A landscape with many peaks, sampled at points; each row gives a point and its height.
A climber steps from a point to the highest of its 4 nearest points, and stops where none of them is higher. Distance is the straight distance between rows; heights are no part of it.
(510): [168  86 174  57 151 124 146 213 186 129 108 111 131 146 136 154 177  94
  89 113]  h=766
(702): [136 138 173 115 113 143 119 140  86 144 108 171 152 141 105 108 146 113
 135  66]  h=383
(175): [146 116 183 118 129  89  94 142  93 160 126 142 169 117  91  90  72 120
  98  97]  h=403
(552): [170 115 131 116 104 150 116 172 161 111 155 133 134 115 200 150 215  84
 139 110]  h=496
(19): [105 163 164 136 144 149 116  99 111 115 114 145 123 121 101 103  70 132
 130 116]  h=279
(498): [118 107  97 140 163 102 133 113 158 138 185 116 115 158 106 110 125 165
 129 147]  h=543
(242): [ 83 129 137 162 163 127 116  34  93 153 126 143 131 150  79  83  38 161
  98 138]  h=280
(93): [ 68 147 105 156 146 127 170  52  66 150 197  98 138 184  81  94 111 147
 147 115]  h=350
(795): [148  95  84  99 135  87 169 144 176 111 150  80 133 156 134 157 137 160
 136 165]  h=741
(1098): [140 147 155 128  89 145 116 126  82 137 129 136 126 123 150 128 193  99
 143  97]  h=281
(645): [ 99 125 161 141 104 131  53 132  62 167  93 155 198 140 102 135 110 105
  98 117]  h=128
(615): [148 104 161 126 116 124  99 125 123 153 139 145 136 104  89  94 128 110
 101 127]  h=410
(430): [ 88 147 101 158 119 131 150  71  40 144 152 101 111 169 105 125 156 130
 165  98]  h=269
(531): [144 132 136 118 103 136 133 191 188  87 112 133 123  91 178 161 142 137
 120 146]  h=683
(386): [125 111  83 164 133 130 120  96 193 144 134  71 122 105 123 167 132 124
  75 163]  h=351
(730): [124 128 136 128 146 175 134 126 199 105  66 107 131  91 143 170 123  90
  77 156]  h=360
(218): [ 79 140  97 152 135 126 138  56  75 164 165 120 117 123  87 100  43 152
 132 150]  h=344
(1024): [142 102  76 135 128  79 136 112 181 136 206 105 140 111 149 126  92 174
 123 173]  h=664
(992): [113 162  84 123 168  99 186 137  90 134 176 115 136 173 115  84 134 193
 205  96]  h=386
(570): [142  84 108 157 150 101 123 106 209 139  87  94 119 136 125 170  95 165
  70 165]  h=419
(885): [136 135 179 118  99 137  68 146 127 168  91 161 153 106  97  99 111 102
 108  97]  h=623
(781): [173  97 134  97 152  96 171 159 170  94 105  76 105 162 155 166 140 133
 158 146]  h=607
(835): [153  79 101 141 118  87 192 167 183 109 156  78 116 167 180 158 159 120
 210 164]  h=665
(435): [166 104 139 101 134 130 114 146 165 117 122 136 122 123 125 150 151 107
  89 154]  h=466
(596): [152 132  82 133 114 117 157 152 157 104 181 122 118 141 181 157 153 135
 179 148]  h=666
(20): [116 175 145 145  95 126  90 158  66 115 107 192 173 138 136 104 125 132
 148  78]  h=239
(355): [168 120 128 142 149  81 153 153 202 101  87 126 110 117 153 168  92 189
 138 187]  h=549
(970): [128 116 112 125 102 102 102 141  26 175 137 149 187 179 115 113 155 138
 143  43]  h=471
(793): [ 98 139 102 188  71 149 109  93  56 146 140 145 121 113 127 136 114 116
 132 136]  h=264
(969): [140  88 123 128 106 113 105 125 142 157 196 162 153 105 127 122 157 104
 122 121]  h=266
(1002): [149 105 131 117 175  63 112  97 128 149 168 135 171 140  71  83  65 178
 117 124]  h=659
(792): [107 106 135 111 184 148 163  97 179 125 107  82 116 131 103 121 106 103
 102 155]  h=211
(100): [122 145 174  83 139 169 141 150 164  99  55 116 116 123 146 144 146  99
  93 135]  h=338
(52): [136 135 117 122 139 100 144 115  49 160 168 147 140 174 111 111 125 153
 150  72]  h=765
(1018): [116  96 127 174 108 137  70  87  88 182 117 110 175 119 104 115  78 115
 120 114]  h=263
(325): [130 138 112 108 121 111 157 140 135 121 192 142 115 114 155 121 122 149
 156 129]  h=523
(381): [124 106 146 125 144 121 109 103 107 119 151 140 130 133  87  92  91 130
 121 113]  h=385
(866): [122 167 111 118 123 162 133 130 113 117 128 144 116 113 160 119 162 125
 152 119]  h=361
(180): [119 143 164 134  99 164  83 136 165 140  94 126 126  95 133 121 164  71
  70 145]  h=735
(632): [138 159 148 115  85 181 108 176 199 115  87 107 117  73 148 146 173  71
  92 131]  h=920
(275): [150 138 199  98 144 128 101 173 171 101  90 152 134 117 109 113 132 113
  91 101]  h=80
(333): [134  83 161 102 173 124 107 122 148 147 104 131 138 127  68  95 108 113
  76 129]  h=291
(1022): [167 117 160 114 120 133 118 151 109 126 146 140 144 153 136 117 203  89
 133  75]  h=401
(94): [142 145 139 160 115 139  81 100 148 150 104 146 118  89  98 112  87 112
 107 130]  h=290
(1108): [134  89 135 119 117 141  98 142 216 116  96 101 121  83 137 173 129 102
  93 160]  h=465
(469): [118 131 143 128 163 125 149 123 197  89  32 122 100 133 127 161  72 165
  88 170]  h=295
(1055): [138 152 145  94 131 159 155 172 130  89 120 145  90 131 178 143 176 105
 148 107]  h=435
(101): [ 96 154 104 128 107 164 142  90  86 119 137 115 101 139 123 118 152 121
 143 124]  h=302
(87): [151 119 137 140 108 103  89 110 130 142 157 151 136  89 109 115  99 146
 109 141]  h=420
(526): [147 101 129 117 194 101 110 124 173 122 119 114 127 121  96 140  88 148
  86 141]  h=429
(943): [114 138 149 128 131 159 114  93  42 166 122 137 151 155 116 117 149  80
 130  88]  h=244
(129): [ 99 172 144 122 127 145 167 108  72 127  90 153 119 135 106 118 121 129
 145  84]  h=180
(423): [159 128 165  88 168 131 129 167 167  88  76 156 130 124 129 131 111 149
  98 144]  h=255
(829): [143 118  99 145 146 109 108  81 148 110 169 145 131 103 115 128  61 184
 123 166]  h=442
(1139): [137 162 161 122  88 132  76 152 141 121 126 169 126  87 125  96 127 115
 110 124]  h=411
(914): [ 93 138 123 135 164 148 129  86 133  97 107 133  96 115 118 123  61 170
 120 171]  h=252
(703): [110 134 103 149 125 158 135  90 138 132 135 132 107 107 121 121 108 151
 127 156]  h=335
(75): [109 143  99 142 120 144 146  81 110 135 178  91 120 168 122 115 166 117
 123 164]  h=226
(611): [139 104 103 178 109  73  83  73  98 173 148 155 160  94  97  79  55 165
 118 134]  h=641
(1031): [112 145 159 126 139 142 143 156 159 102  85 147 105  87 133 117 120 139
  98 162]  h=203
(898): [161 104  91 124  98 117 132 150 146 125 213 145 135 138 165 134 190 139
 164 125]  h=425
(587): [158 104 135  94 154 125 168 164 137 115 147 114 127 171 150 141 200  91
 135 109]  h=600
(755): [107 133 131 165  56  92  43 125  91 161 130 159 184 103 148 114  74 110
 127 117]  h=243
(619): [124 124  86 149 110  93 106  93  96 125 185 140 100  97 112 119  91 203
 161 147]  h=399
(1000): [ 96 182 133 138 113 174 128 130 144 111 111 132  90  87 137 139 133 101
 128 142]  h=346
(253): [127 111 107 109 112 165 146 148 150 132 130  94 110 140 153 160 192  73
 117 133]  h=448
(708): [146 111  67 138 116 110 171 131 166 145 175  63 124 150 151 145 138 140
 161 174]  h=927
(1027): [149 145 127 126  70 140 111 171 107 101 147 181 121 108 171 116 189 132
 178 103]  h=209
(65): [124 134 108 150 110 134 149  96  99 142 172 111 121 155 158 133 196 108
 151 125]  h=213
(1047): [131  86 119 131 136 124 178 144 193 134 110  59 112 172 128 167 162 112
 139 162]  h=621
(693): [135 130 147  87 117 161 123 161 156 108  94 113 134 127 169 143 208 101
 103 114]  h=369
(124): [146 148 126 115 119 149 145 163  97 126 132 186 135 124 143 111 160 139
 184  68]  h=287
(697): [ 93 159 148 151  88 137  82 109  50 151 116 148 143 112 125 137 105 111
 129 102]  h=157
(789): [132 164 113 148  90 171 132 121  48 126 107 134 147 143 137 141 176 114
 150  93]  h=265
(95): [116 123 172 105 158 153 116 136 163 136  84 123 130 112 109 130 157  67
  84 141]  h=568
(310): [125 143 108 131 112 122 134 154  12 151  91 181 173 169 145 105 173 135
 172  35]  h=276
(624): [138 102 128 141 171 105 156 122 180 115  82  71  92 152 142 166 108 150
 127 183]  h=502
(110): [128 123 118 129 126 140 181 161 156 104  83  97  86 110 189 178 136 134
 155 167]  h=544
(237): [132 122 117 149  90 111 126 100  49 150 163 130 151 142 128 134 157 121
 154  79]  h=459
(409): [102 158 167 103 139 166 140 130 106 110 105 134 114 128 138 139 194 108
 115 113]  h=323
(990): [108 108 146 118 127 162 114 100 136 168 126 122 120 117 105 118 125 101
  99 126]  h=418
(945): [132 172 164 118 129 126  76 192 190  86  76 152 116  64 140 133 132 116
  90 142]  h=78
(396): [135 112 142 114 142  87 104 133  72 157 151 151 182 130  73 102  68 159
 137  91]  h=526
(379): [122 156 133 132  96  91  89 158  79 142 142 162 172 127 123 107 115 141
 147  83]  h=359
(896): [104 156  90 139 133 172 160 116 157 105 117 104  77 102 144 160 143 124
 128 169]  h=444
(620): [115 104  91 121 169 101 178 111 140 150 136  74 115 200 116 142 129 144
 125 135]  h=506
(1005): [ 96 150 119 152 119 100 136 101  43 130 163 150 125 138 116  96  80 179
 150  99]  h=545
(393): [132 112 149 158  66 148  44 108 106 166 105 136 151  96 125 109 111  63
 101 125]  h=402
(143): [ 95 158 104 139 173 124 157  68  62 121 147 119 109 177  81  86  91 175
 147 112]  h=443
(377): [ 79 173 161 134  98 137 114 146  59 127  87 162 162 141 108 115  84 105
 140 101]  h=121
(678): [163  90  93 149 142 105  96 122 185 158 149 129 126 111 108 130  87 151
 110 167]  h=550
(26): [169  85 127 101 122 121 175 182 160 108 145 122 132 152 162 152 165 103
 159 115]  h=790
(445): [116 107 134 133 198 134 115  70 155 121 119 132 106 124 102 128  76 163
 105 155]  h=329
(427): [ 91 153  74  92 155 152 191 104 118  95 138  89  97 167 138 132 139 122
 133 148]  h=241
(871): [157 108 113 134 104  91 132 172 206 108 141 117 125 122 168 175 147 134
 147 163]  h=565
(1006): [140 134 135  95 183 104 154 173 126  79 125 144 101 125 146 121 112 169
 148 124]  h=557
(90): [145 107 121 104 168 112 161 161 161  91 129 112 100 126 149 148 106 172
 154 151]  h=645
(438): [109 150 131  80 152 165 200 147 142  94  82  80  94 166 147 156 167  97
 132 158]  h=175
(691): [170  77 141  93 152 107 136 184 192 129  94  98 148 120 130 164 128 111
 104 133]  h=580
(265): [ 95 157 182 147 112 165 101 119  86 131  63 154 143 123 119 102 122  81
 122 100]  h=34
(400): [117 148  79 170 104 123 163  79  87 149 209 109 117 135 123  99 115 146
 165 131]  h=193
(1048): [135 130 119 113 166 108 182 157 112 108 177 139 121 145 129 107 154 139
 165 113]  h=455
(533): [123 159 114 153  89 118 116 110  92 143 157 159 121  94 124 108 107 148
 169 126]  h=406
(392): [123 128  90 149 141 146 124 137 192  95  99 132 102  89 161 186 121 144
 121 175]  h=521

Where does a climber stop that starts at each point below?
(1031) | (531)
(445) | (708)
(333) | (708)
(469) | (708)

Call two points neighbours if one is among the 4 nearest of the other. Go from one point of each pair to the other, from neighbour to neighbour, staying as high as possible. Name the lowest point that can't be avoided.
(26) and (708) | (596)
(885) and (632) | (1139)
(531) and (26) | (871)
